Each row is a point on a landscape with many peaks, with its height.
From any point a climber steps to the highest of the 2 points nearest to it. It stops when none of these is higher. Distance is the straight distance between rows; heights are no part of it.
Z_516 h=7.07: [186 116 162 133 115 136 132 137  82 147 180  91 113  90 153  63 164  77
  80 147 136 107 128 129  88 142 123 169 107 163 161  99 126  83  76 142
 103 149 107 135 106 166 103  66 137 159 154 161  98  83 164 140]
Z_330 h=8.46: [109 148 163 101  94 103 123 153 134 116 177  86 115 100 127  92 172 128
 115 107 166  43 150 140  82  22  74 140 143 200 142 106 158 155  91 124
 140 114  95  88 168 171 120  89  84 143 172 148 114 120 126 163]
Z_898 h=4.98: [162 115 119 104 144  52 123  77 141 114 149 160 108 103 163 152  98  85
 112 145 140 158 112  92 130 131 136 110 105 148 141 123 134 202 115 126
 171 129 108 129 142 185  73 159 130 148 118 173 103 166  77 154]
Z_458 h=4.74: [166 168 123 133 123 179 132 181 123 141 123 119 120 136 149 124  94 180
 136 159 110 140  98  73 189 165 143  85 113 143  73 170 134 110 128 145
 104 124 182 174 154 138 145 151 148  92 131 136 174  91 144 103]
Z_448 h=5.18: [182 185 162 121 116 175 144 172 114 121  98  89 114 141 117 107 128 156
 146 142 121  85  98  67 192 140 120 121 131 188  84 146 122  96 123 130
 129 119 183 130 161 109 142 155 141  67 145 147 146 117 143 120]
Z_644 h=4.95: [130 103 147 141  85 157 131 158 128 123 126 130 106 157 144  83 110 117
 157 130 158 128 160 131  75 136  90 161 143  78 160  85 164  67 105 146
  89 139 125 123 100 141 113  62 141 134 127  89 116  68 148 162]
Z_104 h=6.35: [138 133 133  90 138  64 141 121 172 115  89 123 122 132  68 117 128 157
 147 151  68 114 117 120 159 119 139 119 146 147  84 137 147 151 148  94
 155 122 120 101 203  96 148 158 109 102 126  96 129 153 116  94]
Z_985 h=4.75: [163 169 109 161 130 140 137 152 126 117 174 154 127  84 175 135  90 146
 112 184 107 175  81  69 211 195 146  82 131 164  78 190 116 157 119 140
 110 139 183 167 151 143 112 163 165  86 114 146 178  99 125 123]
Z_292 h=5.55: [120 120 154 127  86 182 131 143 155  98 123  85  88 145 121 100 105  96
 128 111 181 102 151 118  33 137  99 127 120 114 145  85 148  93  90 164
  86 172 105 145 137 119 101  60 120 175 102 111  99  62 116 173]
Z_293 h=6.03: [190 109 131 124 116  53 147 109 110 132 134 159  97 116 113 106 126 103
 118 163  83 164 107 118 140 149 127 143 136 147 136 110 115 136 101 108
 160 140 101  92 156 172  83 127 136 112 161 141  97 121 122 162]
Z_260 h=2.61: [156 107  71 122 141 102  85 105  94 154 160 197 168 113 165 145  80 109
  94 132 106 129  93 161 147 141 171 121 120 125 121 167  83 137 127 179
 119 120  98 151 167 194  97  75 103 136 199 231 138 198 157 103]
Z_342 h=6.31: [124 134 115 136 124 157 115 129  96 116 176 112 117  85 170 119 134 131
  81 158 114 154 117 158 126 167 168 141 113 124 100 162 107 138 107 151
 101 134 125 156 111 126 105  85 125 138 122 143 145  98 118  99]
Z_84 h=7.05: [172 133 154 108 134  96 125  88 105 144 108  78  90 124 107 143 170  70
  65 115 125 170 130 131  76 137 157 151 117 167 133 107 106 153  88  99
 156 143 133 122 126 116 129 135 148 137 114 142  94 116 101 143]
Z_354 h=7.52: [ 61 103 129 140 137  72 137 126 197 111 151 116 139 122  81 128 116 159
 152 146 113 115 121 118 133 138  93  94 151  93 102 148 150 181 161 123
 118 139 148 161 136  75 128 148 112 140  53  59 167 134 105  70]
Z_123 h=3.21: [ 99 173 125  96 110 125 105 108 163  92  86 102  77 159 133 146 134 133
  90 105 144 157 143 109  95 166 157 106 107 110  94 145 132 158 113  94
 156 134 122 131 138  94 150 145 116 106 101  69 148 134  85 119]
Z_130 h=3.51: [ 93 158 150 107  91 116 114 112 142 107  80  78  52 174 106 165 128 127
 102 110 165 131 155 106  25 162 136 141 121  98  92 152  94 165  95 110
 162 137 148 129 138  75 167 125  91 132  61  81 164  88  95 113]
Z_49 h=5.41: [119 120 135 122 157 133 135 105 164  81  83  89 150 109  55 139 130  89
 138 122 118 101 124 102 157 127 124 112 137 164 108 116 117 126 152 114
 140 132 128 135 164  60 139 187 139 136  81 118  97 175 108 110]
Z_157 h=2.49: [ 82  66 102 176 136 144 139 106 117 127  91 132 180 145 101 121 143 115
 145 109 105 134 152 203 140 116 106 145 166  78 146 108 108 104 186 124
  99 114 115 122 104  93 158 108 147 147 118  80 119 140 152 119]
Z_514 h=8.07: [100 105 126 136 154 126 139  88 121 100 162 132 151  69 133 108 167 116
  84 136  75 155 131 189 154 161 147 137 142 123 141 113 125 149 134 109
 100 155  76 121 102  81 123 112 147 145 122  99 114 129 128 106]
Z_105 h=5.06: [182 147 131 135 110  99 155 125 133  93 171 139 100  70 147 133 106 126
 103 195 122 165  91  57 182 206 132 107 138 173  88 154 113 165 107 115
 132 150 142 134 144 147  76 166 134 104  90 128 150 106  90 137]
Z_867 h=4.96: [165 112 136 129 113 178 150 137 162 129  55 101  94 189  84 126 113 106
 148 121 138 129 137  85  89 151 119 110 130 111 147  70 149  51 117 156
 103 159 134 163 124  97 137 139 133 172  95 100  94  75 118 174]
Z_434 h=1.56: [134 154 111 118 154 141  88  91  67 157 139 185 155 118 197 132 110 105
  99  72 145 127 124 177 117 101 186 158 102 104 179 127 110  98 105 123
 145 111  83  94  75 163 173  87 110 135 215 197 128 182 178 163]
Z_875 h=1.52: [121  90 133 156 176 165 126 121  86 142 129 122 149 111 133 163 162  84
 137 140 142 125 139 158 146 104 142 135 137 105 161 121 103 115 159 158
 125 110 126 141  87 115 139 172 141 184 121 161  98 126 130 148]
Z_983 h=2.70: [144 149 144 164 135 170 135 135  77 137 159 137 179 114 166  75 138 113
 152 105 151  77 119 130 178  98  74 152 107 122 189  78 145  61 146 130
 106 110 153 125  56 127 131 130 170  92 156 139 131 128 163 138]
Z_928 h=4.62: [154 123 157 155 133 162 167 157 131  98  81 146 142 122  56 165 103 152
 192 152 123 127 127  67 183 145 115 119 191 118 107 122 107  90 144 119
 124 122 150 105 111  86 137 198 132  93 119  79 158 136 128 141]
Z_356 h=7.50: [ 99 120 124 146 134 130 138  99 154 112 136 107 137 112 120  95 166 102
  89 111  93 172 129 172 135 176 131 131 143 119 144 103 144 117 130 105
  92 168 121 147  97  66 124 114 171 123  92  62 102 119 115 121]
Z_868 h=7.57: [102  95 118 131 156  37 151  94 153 148 143 165 135 112 108 126 126 142
 141 143  44 150 113 191 156 139 125 123 151 111 138 136 135 207 156 109
 135 159 107 110 155  99 117 139 131 133 109 114 135 132 123  95]
Z_974 h=6.87: [145 120 148  83 158  14 155  80 173 126 127 160 109  95  92 137 126 152
 141 148  46 130 120 140 156 142 142 124 140 156 125 130 154 204 133  71
 158 152  89  88 194  88 135 181 110 112 102 111 129 146 111 108]
Z_607 h=6.60: [173 131 156 103 125  83 135 108 124 149 138 116  69 124 119 144 151 118
 101 119 126 172 142 106  88 135 127 138 121 132 156  87 149 149  78 101
 151 152 115 108 117 139 111 163 140 135 120 113  93  75  91 173]
Z_5 h=5.01: [132 113 135 137 154 167 157 133 149  89  69 136 161 118  43 141 131 128
 172 107 128 117 150  98 183 105 122  99 155 141 140  95 137  69 163 111
 121 130 110 113 131  77 154 201 136 122 113  89  99 167 129 149]
Z_547 h=1.84: [157 177 135  82 155 171  89  84  83 124 103 154 133 114 180 142 144 134
  89  88 135 128 127 152 148 115 197 161  98 144 135 147 113 108  99  99
 143  99  81  91  92 132 165 122 109  95 210 185 132 170 152 152]
Z_908 h=1.85: [103 110 116 101 121 161 114 168 133 120  86 142 111 168 126 165  70 153
 191 144 176 132 171 117  77  97 143 133 134  67 105 121 118 101 125 149
 157  84 100 116 138 163 152 121  84 173 116 140 122 117 134 138]
Z_957 h=3.04: [ 89 147 105 126 113 109 119 116 146  80 128 134 139 114 141 123 109 135
 113 138 131 137 113 149 161 145 138  97 123 136  58 195 121 189 167 107
 132 118 122 142 175 124 113 113 120  95 113 117 174 190  93  76]
Z_541 h=4.54: [129  83 146 138 111  82 141 136 131 131 127  96 111 136  82  69 161 116
 133 150  72 108 138 164  91 109  89 163 163 122 132 107 133 116 113 125
 122 135 121 106 154 125 125  79 116 154 140  88 125  87 145 121]
Z_114 h=4.63: [138 102 127 121 135 120 156 143 197 100  95 128 152 135  34 111 117 149
 173 135 109 116 140  67 162 124  87  84 150 129 122  78 175  78 155 121
 119 145 125 138 166 100 137 173 135 122 109  64 104 145 125 125]
Z_640 h=2.05: [139  83  72 119 138 116  93 134  95 175 161 162 176 130 148 112 105 131
 117 144  84 111 117 174 143 105 152 124 120  98 124 140 103 104 147 161
 116  94  95 151 157 194 134  69 103 163 199 197 128 175 179  93]
Z_962 h=5.57: [184  99  64 151 126 148 132 128 117 179 116 171 142 160 151  97  90 132
 125 111 103 176 101 128 164 159 152 120  84  96 144 124 133  55 128 152
 109 125 136 176 103 170 133 100 151 115 152 153 109 123 163 125]
Z_19 h=5.42: [100 151 104 119 111 189 130 164 152 166  72 122 122 222 141 135 110 206
 160  80 151 115 150 121  84 103 123 116  99 103 131 112 161  68 135 150
 123 110 144 152 102 132 171 103 115 148 117 116 134  82 143 121]
Z_996 h=3.36: [138 149 113 108 125  95 138  91 151  70 122 182 131  90 140 143  82 148
 130 152 118 150 107 108 195 165 139  92 126 151  86 164 121 191 150 108
 147 135  96 110 173 133  93 154 124  79 129 131 159 184  93 114]
Z_566 h=2.83: [118 130 159  93 128 104 108 108 176 128  55 123  57 165  92 191 133 112
 173 106 186 102 162  88  23  77 128 154 124 106 137 127 131 184  99 113
 198 101 136  78 133 118 175 190  64 160  85 120 131 120  92 139]
Z_302 h=6.98: [168 119 131 130 132 175 121 126  75  96 170 119 142  63 156  89 146 116
  79 171  93 114 112 141 152 160 173 166 113 151 109 142  83  94 104 145
 107 120  81 130 116 136 117  79 115 136 169 156 131 123 153  94]
Z_895 h=4.24: [113 119 144 157 109 127 154 155 207 103 135 121 136 137  77 132  94 132
 154 150 152 131 114  46 135 181  74  80 163 104  97 125 160 126 134 139
  95 170 179 190 119  91 111 149 153 107  59  48 179 113 112 128]
Z_798 h=2.50: [109 143 150  95 127 159 110 149 158 132  48 113  64 182  84 193 123 154
 186 108 177  93 165 101  43  80 140 148 133 108 127 129 125 125 105 143
 171 104 129  85 135 102 183 167  50 166  98 137 144  89 113 147]
Z_613 h=4.97: [120 104 145 137 138 122 139 128 149 120 115  77 126 126  54  61 183 130
 138 128  48  84 136 154 139 134  90 145 146 151 151 104 151  88 120 121
  95 161 129 121 151  53 153 115 126 145 121  89 110  88 166 101]
Z_409 h=4.09: [ 88 163 163 118  93 113 124 157 131 170 116 113  75 188 129 150 132 160
 160  83 168 133 151 131  28  91 104 159 136 105 148 109 148 147  91 113
 162 127 165  79 112 130 141 112 122 112 114 109 126  77 122 151]
Z_562 h=2.11: [145 109 161 149 132 101 147 142  74 152 186 163 130 110 183 144 139  88
 147 136 158 143 153 136 115 100  98 145 135 108 195 102 136 127 134 141
 150 126 142 111  91 173 107 171 164 132 153 139  79 112 132 211]
Z_648 h=1.39: [ 92 116 102  94 130 114  93 148 124 138 118 164 127 151 156 161  87 138
 170 132 158 140 154 160  75  70 152 145 124  84 127 145 117 149 129 141
 168  74  99 103 148 199 147 102  89 151 159 180 121 157 143 143]
Z_594 h=3.15: [ 97 125  93 127 145 100  82  86  97 137 158 203 166 116 183 172  93 105
 102 118 146 141 118 192 110 112 160 135 123 121 152 164  81 195 133 160
 139 130  95 117 142 180  99  79 111 133 189 222 150 200 137 128]
Z_873 h=4.50: [107 139 165 140  77 140 140 175 128 127 120 115  98 171 116 107 111 151
 183 111 153  90 150 122  68  85  70 154 163 103 140  94 151  90  99 134
 128 124 155  88 125 128 122  82 117 109 140  99 130  78 138 153]
Z_918 h=5.31: [ 98  99 143 150 165 112 148 129 147 108 189 133 169  78 118 145 139 133
 156 159 127 119 124 118 177 129  84 114 157 131 138 121 135 177 168 134
 105 141 134 136 116 112  96 183 152 143  86 107 129 132 113 114]
Z_597 h=1.42: [142  83 100 115 165  90 103 107  76 185 147 205 158 120 162 153 125 112
 135 134  88 106 129 207 146  87 166 126 132  87 165 150 102 132 149 159
 143 107  72 123 145 178 166 131  86 176 211 205 123 176 180 150]
Z_321 h=4.88: [159 114  45 142  97 115 118 130 133 179 115 169 151 180 161  83  82 143
 107  80 121 158 108 145 137 123 144 119  87 103 138 118 138  66 126 139
 121 114 122 150 134 193 128  46 137  99 174 144 110 155 160 122]
Z_579 h=6.53: [ 79 161  84 109 109 167 103 136 147 158  68  91 122 220 162 142 125 154
 100  72 166 137 149 131  64 131 150 130  76 135 114 141 128 108 135 134
 141 107 139 158 122 138 162  82 135 143 111 131 115 125 126 117]
Z_611 h=3.64: [106 171 135 105 148 125 131 118 173  79 114 155 137 110 120 171 107 164
 148 132 127 148 125  81 184 167 140  84 128 138  91 165 144 188 158  91
 141 134 138 124 152  89 147 208 132  72  96  99 173 185 106 101]
Z_42 h=0.59: [104 147 107  90 166 159  89  89 133 146  86 154 177 157 150 158 162 140
 123  72 142 118 123 167 164  83 163 122  95 150 125 153 140 144 164 107
 133  96 112 116 119 131 164 153 133 100 184 179 129 208 148 116]
Z_670 h=4.48: [158  91 111 136 136 138 137 111 129 128  54 108 114 161  89 132 121  77
 120 137 114 167 135 125 102 151 157 138 135 108 125 100 108  73 125 126
 135 127 118 148 118 119 139 134 135 172 100 105  85 110 113 152]
Z_442 h=4.56: [ 95 167 128 151  93 136 140 148 196  95 154 141 117 117 137 147  99 152
 123 138 171 165 120  57 135 191 106  64 133  93 106 142 172 149 133 112
 107 166 147 177  97 118  94 149 143  94  80  31 190 132  83 121]
Z_491 h=1.23: [113 143 122 150 151 158 113 105  54 161 112 161 167 138 177 129 133 115
 128  86 136 118 123 192 142  87 157 166 116 100 172 127 100  91 147 113
 139  89 124  97  53 127 172 108 131 120 173 167 139 162 163 136]
Z_885 h=0.94: [ 91 127  95 104 137 116  96 123 146 163  66 146 154 193 140 166 135 134
 143  92 155 117 140 165  94  53 138 145 121 133 120 145 127 153 160 121
 169  75 132  97 145 164 167 117 108 124 172 169 125 197 138 134]
Z_676 h=3.84: [119 106 112 150 122 175 141 168 154 128 114 124 168 156  77 110 121 200
 193 108 120  88 140 124 178  81  71  96 142 112 119 107 158  79 167 150
  92 115 159 136 140 108 154 129 124 104 130  93 156 125 160  88]
Z_433 h=3.00: [ 99  71 128 167 152 130 152 139 127 131 137 144 178 114  90  99 149 151
 182 142  78 110 138 178 183 121  80 133 169  84 155 110 132 116 179 127
  88 126 125 114 117  93 140 140 143 128 128  89 130 125 167  93]
Z_988 h=7.43: [193 103 131 125 166 105 127 143  74 213 140 129 139 143 131 127 151  89
 134 147 107  97 101 122 156 100 152 139 121 140 151 124 116  79 132 158
 144 108 149 149 123 173 148 158 130 175 173 217  83 146 175 147]
Z_219 h=6.65: [ 68  89 138 127 139 105 124 121 171 102 125 107 132 138  78 140 130 141
 151 126 111 110 145 145  98  99  98 131 152  83 128 120 132 157 146 130
 133 129 115 127 130  81 141 141 100 159  92  64 143 113 105 112]
Z_946 h=5.61: [205 153 145 102 106  88 144 145  89 141 170 146  73  99 137 109 130 167
 125 177  92 140 115  89 148 152 128 147 130 165 121 136 115 133  76 113
 140 130 124  83 151 183  94 135 107  95 162 164 129  77 136 140]
Z_132 h=7.12: [126 127  95 109 140 128  99 145 133 180 143  63 129 156 135 117 150 149
  86 147  73 103  98 142 148 151 149 100 106 159  75 163 149 134 143 156
 112 122 159 203 175 111 132 108 127 157 105 168 134 104 152  60]
Z_747 h=2.99: [108 148 136 162 143 165 132 121 102 137 148 122 170 123 158 112 154 117
 123  88 141 123 111 143 172 114 113 129 118 135 161 104 127 114 151 123
 107 124 156 129  67 113 121 130 189  92 135 129 115 144 138 125]
Z_794 h=3.62: [112 147 112 167 118 105 123  95  68 135 156 200 145 106 180 127  92 119
 106 112 115 152 105 195 130 134 149 160 138 120 155 161  77 157 120 142
 138 133 121  89 113 148  88  58 137  85 186 182 154 158 139 131]
Z_968 h=3.89: [113 172 135 105 174 178 110 146 148 115 115 130 147 116 125 179 144 181
 148 121 123 126 122 102 196 134 146  98 118 162  98 174 145 162 156 117
 118 114 154 141 134  87 164 224 136  91 116 140 167 151 134  99]
Z_160 h=4.25: [147 130 121 146 158 172 145 153 128 136  78 166 154 133  94 178 103 178
 185 135 123 150 116  99 203 117 146  95 146 126 102 154 118 117 161 128
 121 102 159 123 107 114 161 205 135 102 123 122 169 141 137 123]
Z_255 h=2.55: [152 178 116 145 135 144 127 113  84 144 132 128 156 117 169 111 143 117
  90 121 102 128  77 148 211 166 161 116 119 179  97 184  88 137 157 110
 124 124 177 144 139 112 145 132 172  41 149 183 147 193 154  89]
Z_719 h=4.23: [123 119 130 131 145 140 149 170 199 126 124 121 152 139  74 159  94 168
 186 140 129 109 123  47 162 122  82  66 141 125 106 116 169 135 150 150
 116 138 168 173 138 109 134 193 133 137  83  91 158 120 122 111]
Z_880 h=5.43: [111 133 135 125 136 172 141 125 194 112  91  81 111 167  63 144 130 118
 148  89 137 110 140  72 110 141  99  83 121 137 153  82 164  96 125 148
 110 181 146 171 124  55 139 172 136 155  76  91 112  94  97 161]
Z_228 h=3.99: [135  62 116 141 135 106 134 100 148  92 108  97 128 121  91 111 118  64
 109 163 101 148 132 136  98 164 132 142 141 101 108 111 104 123 131 136
 122 134 110 163 139 113 114 104 133 188  86  90 111 124 102 111]
Z_489 h=1.18: [137  74 124 136 159 109 125 136  75 155 148 161 142 105 149 145 138 102
 147 158 112 126 149 185 129  91 150 147 138  82 165 133 102 122 148 151
 147 101  91 122 124 161 149 141 112 181 170 163 102 132 152 156]
Z_832 h=2.76: [119 191 148 151 126 151 133 121  81 124 157 113 138 107 179 117 154 124
  96 107 130 132  96 145 176 150 137 136 122 168 126 161 101 147 137 107
 121 131 180 125  93 106 124 131 176  51 136 143 145 150 127 113]
Z_212 h=5.30: [196 173 149 102 100 138 142 148 111 101 155 128  79  89 150 157 112 165
 115 187 140 143 125  40 164 186 135 122 139 158 103 132 105 138  85 111
 133 135 133 103 132 145  86 174 114  92 127 128 150  79 110 147]
Z_451 h=5.79: [128 123 134 129 123 119 109 129  91 140 199  99 107  78 162 139 125 106
  86 167 158 155 125 145  73 149 157 146 112 140 112 164 102 172  94 151
 121 136 138 153 121 160  81  77 125 171  98 184 137  98 108  99]
Z_148 h=6.05: [141 136 106 113 141 117 116 125 119 184 108  71 134 166 124  81 175 145
  84 111  46 102 113 169 143 133 147 132 105 155 128 129 146  88 129 120
 125 124 139 160 143  94 169  88 129 140 138 137 119 110 172  77]
Z_734 h=5.52: [138 188 158 120 111 113 146 157 139 120 134 107 115 131 115 101 139 176
 137 132 107 109 112  91 175 129 106 115 141 170 103 141 152 128 129 101
 129 137 164 108 154 110 124 148 141  63 135  93 143 123 122 124]
Z_131 h=4.05: [124  95  90 177 114 106 121 125  74 154 131 156 152 140 158 132  79  94
 111 146 116 170 120 183 102 149 149 167 146 107 131 157  59 130 134 144
 133 116 143 118 123 164 101  43 138 120 144 178 132 165 145 119]
Z_33 h=3.80: [126 146 164  95  88 118 120 133 136 114  98  74  56 149  91 148 120 114
 121 115 184 112 158 104  16 128 124 145 125 119 103 116 104 155  74 119
 158 140 136 102 156 109 133 104  93 147  86 127 132  79 105 132]
Z_872 h=5.39: [124 145 134 123 144 149 135 133 120 132  84  80 126 148  89  80 167 166
 132 104  54  85 137 165 151 116 127 146 133 136 144 125 140  72 126 111
 119 126 134 118 129  48 189 118 112 120 132  95 141  90 166  92]
Z_71 h=5.87: [126 129 163 122 141 119 162 154 163  87 209 115 158  78 115 142 139 148
 150 159 138  82 135  44 180 123  58 109 160 193 150 111 154 155 145 132
 104 154 144 134 130 141  72 200 119 136  77 108 132 109 112 164]
Z_959 h=4.66: [119  75 109 182 110 123 133 148  99 163 141 127 142 153 152 118  95  93
 150 159 143 162 132 158  88 150 105 170 155  86 128 132 103 110 138 163
 106 117 178 151 100 165  95  67 163 149 106 150 118 109 149 132]
Z_979 h=2.35: [178 163 129 110 152  98 142  86  96 138 110 153 139 118 137 130 144 106
  92 130  78 148  77 142 204 174 174 132 128 201 110 169  94 151 139 101
 147 144 143 120 162 111 130 154 160  58 162 195 122 194 145 121]
Z_551 h=0.85: [ 99 147 100 131 153 154 103  83  90 152 109 211 175 136 172 164 123 154
 148  83 137 128 116 190 170  89 164 137 110 111 146 169  94 154 167 130
 129 102 123 100  99 144 155 134 127  88 191 194 164 190 152 118]
Z_753 h=7.53: [ 92 146 170  95 100 106 113 130 157 101 189  90  93  92 128 132 169 123
 118  96 202  72 165 117  51  49  70 131 114 179 145 115 163 205  82 123
 144 128 100 100 143 161 108 128  80 166 117 134 126 105  84 155]
Z_892 h=5.88: [133 162 116 103 104  90 143 144 166 108 120 150 124 130 109  93 118 192
 135 130  85 133 118 123 184 134 120  94 135 139  91 142 167 129 142  93
 131 130 108 105 185 125 121 121 118  66 156  80 146 151 117 107]
Z_627 h=6.49: [192  87  88 148 159 110 132 120  83 192 133 187 149 137 139 123 110  93
 132 140 102 156  96 128 172 136 159 115 116 110 154 129 111  77 144 165
 136 123 127 159 115 187 132 148 140 156 174 202  91 156 161 162]
Z_93 h=2.04: [122 151 155 100 156 180 109  82  97  80  96 117 141  90 132 141 165 118
  89 107 116 125 142 165 144 113 179 158 128 151 125 130 100 136 119  94
 136 113  71  85 109  82 166 140 122 114 169 125 127 156 127 138]
Z_861 h=4.99: [101 165 115 111 112 150  90 125 110 123 114 100 140 134 169 100 136 129
  67  94 130 115 127 170 113 110 164 145 101 148 108 147 116 124 117 105
 124 104 101 117 134 135 142  48 122 107 177 131 145 164 143 110]
Z_869 h=6.08: [124 138 128 101 126  81 117 122 154 151 116 126 100 168 133 134 137 120
 121  96 134 158 134 122  89  92 126 124 109 119 152  88 166 145 115 109
 165 129 116 117 131 160 122 136 139 141 140 108  87 124  96 172]
Z_338 h=4.61: [127 123 103 137 138 181 143 162 149 186  73 130 141 202 107 136 128 196
 185  84 132 105 141 117 147  74 113  97 120 115 147 103 180  54 159 154
 114 107 168 152 101 124 178 155 120 140 121 121 136  90 154 122]
Z_182 h=3.82: [167  96  85 144 117 190 148 140 145 145  57 124 150 187  98  95 116 150
 146 101 129 138 135 116 154 123 126 112 105 119 122  97 145  23 154 142
  97 118 137 164 122 129 162 114 145 124 122  96 107 119 157 118]
Z_476 h=5.73: [ 91 138  99 177 107 158 123 117 136  71 195 168 139  57 182 134 102 136
 112 162 173 179 111 127 134 178 143 107 122 109 101 164 125 169 134 152
  96 137 124 148  90 150  63 104 135 122 104 102 163 128  67 110]
Z_30 h=2.19: [128 126 143 121 117 184 129 163 126 114  59 131  88 161  90 188  89 147
 188 143 178 123 166  88  83 121 146 130 153  71 119 109 109  80 109 136
 144 112 112  99 110 116 148 159  81 167 108 112 140  93 118 157]
Z_576 h=3.24: [ 86 143 152 100 122 105 107 107 173 108  92 143  79 158 113 186 127 124
 146 100 181 137 152  79  51 110 117 132 114  83 145 114 137 196 109  92
 179 116 121  91  95 118 144 182  97 138 100  69 142 138  74 138]
Z_849 h=7.68: [187 135 150 130  86 138 134 140  92 114 164 100 107  74 146  39 161 108
  76 166 109 105 110 133 119 164 147 165 106 177 120 137 122  84  69 115
 105 136  83 116 132 162  96  49 108 128 169 132 131  86 156 107]
Z_492 h=7.65: [153 133 159 117 131 139 116 120  77 128 153  94 111 101 147 121 152  92
  78 122 151 133 145 141  81 114 149 168 117 152 145 109 105 125  85 122
 134 127 107 110 108 141 126  93 135 145 155 157  98 114 134 152]
Z_419 h=6.50: [156 112 152 127 149 127 158 153 119 116 211 115 166  90 146 118 158 110
 132 166 136  83 126  68 187 119  66 119 133 184 167  94 147 121 150 159
 105 144 141 148 121 175  79 189 148 151 116 152  78 102 135 184]
Z_174 h=4.13: [134 120 147 116 103 103 126 136 123 127  92  70  88 154  81 116 136 117
 120 132 116 107 147 138  50 108 116 162 145 137 102 119 105 125  94 129
 149 132 134 107 170 113 145  77  98 153 122 121 122  85 126 127]
Z_477 h=7.35: [173  98 158 125 146 111 143 151  86 162 202  91 140 104 147 105 187  79
 119 158 135  61 136 115 136 100  76 134 116 167 187  98 131 108 125 172
 124 138 137 157 137 168 113 159 137 180 150 185  63 101 160 175]
Z_298 h=6.25: [ 95 115  87 179 112 175 135 131 151 105 159 139 147 108 173 130 102 113
 106 142 159 193 107 128 132 193 139 103 119 101  99 152 128 141 138 159
  86 145 161 188  86 132  92 106 165 120  79  97 147 118  92 106]
Z_660 h=5.24: [120  88 144 172 106  98 129 138  79 149 198 118 129  89 155  99 132  79
 113 169 147 143 131 177  80 131 108 173 158 120 141 139 105 143 110 143
 103 133 142 124 107 167  71  43 140 160 130 155 126 112 136 125]
Z_706 h=5.50: [175  91 109 120 129  33 137  95 136 140 110 152 124 137 115 126  96  63
 114 158 105 152 103 119 124 120 132 118 130 147 130 111 117 161 132 117
 173 125 113 124 181 182  85 122 138 142 144 164  94 188 102 148]
Z_127 h=6.06: [ 87 144 165 125  93 192 118 157 131  93 168 102  95 116 154 134 106 110
 131 121 222 128 160 108  32 136 111 136 113 109 139 107 137 126  84 156
 108 154 108 128 100 138  84  78 124 167  91 122 118  72 111 153]
Z_220 h=8.47: [176  99 141 101 159  95 120 138 104 170 157  98 131 121 116 128 170 105
 121 159  91  88 116 129 134  88 129 146 125 166 137 119 126 134 124 147
 140 115 121 137 162 160 126 146 119 169 159 188  91 128 149 129]
Z_400 h=5.69: [108 146 105  99 123 136  89 134 128 165 106  94 132 177 159 145 124 111
  90 106 158 132 133 141  65 115 165 140  93 147 118 138 122 127 112 139
 143 110 135 155 133 160 131  70 130 153 136 176 108 148 135 122]
Z_696 h=2.21: [166 161 159  97 150 124 140  76  88 105 112 134 146  93 129 130 174 115
  91 123  93 123 111 150 177 134 167 161 137 201 125 145  95 149 134  79
 146 133 105  78 141  96 142 154 148  75 166 158 115 180 139 134]
Z_103 h=6.90: [116 104 107 168 111 155 137 127 150 120 150 115 149 118 141  82 142 112
 107 136 121 162 115 155 155 183 115 127 134 113 122 130 145 109 140 144
  63 153 147 174  98 114  96  89 171 114  95  84 125 109 120 104]
Z_26 h=4.92: [105 167 117 157  62 137 127 131 162  69 149 133  71  99 162 133  94 123
  95 167 188 160 119  80 109 218 155  93 131  72  76 170 127 142 110 113
 123 157 118 153 129 113  93 117  97  99  73  43 196 120  66 111]
Z_172 h=5.29: [ 89 169 115 152  95 126 112 101 145  72 175 157  88  75 186 144 114 124
  95 149 185 180 114 103 104 191 149 100 108 114 100 177 130 199 106 118
 136 147 128 146 104 134  80 125 114 120  82  92 178 134  54 110]
Z_839 h=1.83: [122 116 142 145 169 120 126 127  89 166 161 159 136 117 174 184 156  81
 142 127 177 145 139 138 119  93 129 134 112 115 185 133 122 158 153 152
 157 117 143 123  84 162 124 204 155 164 134 173  84 137 115 188]
Z_681 h=3.39: [ 97 121 122 153 144 146 143 153 150 123 139 123 186 113  94  97 141 176
 157 109 111 103 129 141 203 116  81  97 142 131 134 112 156 110 173 114
  76 134 148 127 129  88 133 142 159  97 119  95 125 146 161  86]
Z_520 h=3.67: [ 65 154 141 119 103 100 123 146 184 132  99 142 111 188 103 156 134 166
 165  83 151 129 145 110  73  73  88 128 143  95 143 103 168 155 133 108
 162 118 145  84 118 120 142 152 116 101 128  52 136 130  90 152]
Z_781 h=4.06: [144  99  68 123 105 174 122 131 140 123  77 128 157 160 120  93 104 152
 109  98 116 147 138 147 142 121 151 117  93 105 103 114 126  60 141 124
 114  99  90 144 144 147 152  72 125 117 153  90 116 145 151 110]
Z_531 h=5.94: [ 78 130 137 123 127 145 120 124 180  78 119  73 120 135  73 130 139 126
 131 105 136  84 137 104 109 120  97 109 120 138 112 127 135 142 129 141
 125 152 136 152 155  63 133 136 110 145  84  96 135 121  94 115]
Z_891 h=2.41: [153 124 168 153 127 144 141 141  64 137 176 150 139 107 179  90 150 109
 157 126 143 105 152 141 133 103  84 170 128 103 213  83 152  66 121 133
 119 117 136 111  59 137 127 140 155 121 162 125 113  86 159 180]
Z_977 h=6.77: [ 89 142 168 101  95 115 113 142 138 110 174 102  74 107 137 135 135 117
 115 104 217 123 176 122  15  88  98 136 111 119 141 105 161 183  66 116
 146 138  92 100 121 169 109  99 102 174 102 116 119  78  97 155]
Z_565 h=8.36: [ 65 109 122 136 157  50 159 111 179 134 144 138 157  99  95 130 127 149
 141 136  81 132 113 166 167 163 122 104 150 122 110 136 141 194 182  84
 111 157 140 132 158  62 130 162 146 123  63  97 125 160 128  68]

Where does a climber stop that starts at each point below?
Z_576: Z_330
Z_640: Z_849
Z_130: Z_132

Call two points neighbours if one is among the 2 nearest of the other. Go from one point of each pair to the other, from neighbour to neighbour, staying as high as possible. Name the lowest point that can't be avoided.
Z_492 / Z_849: Z_516
Z_330 / Z_849: Z_520
Z_132 / Z_492: Z_342
Z_565 / Z_293: Z_458
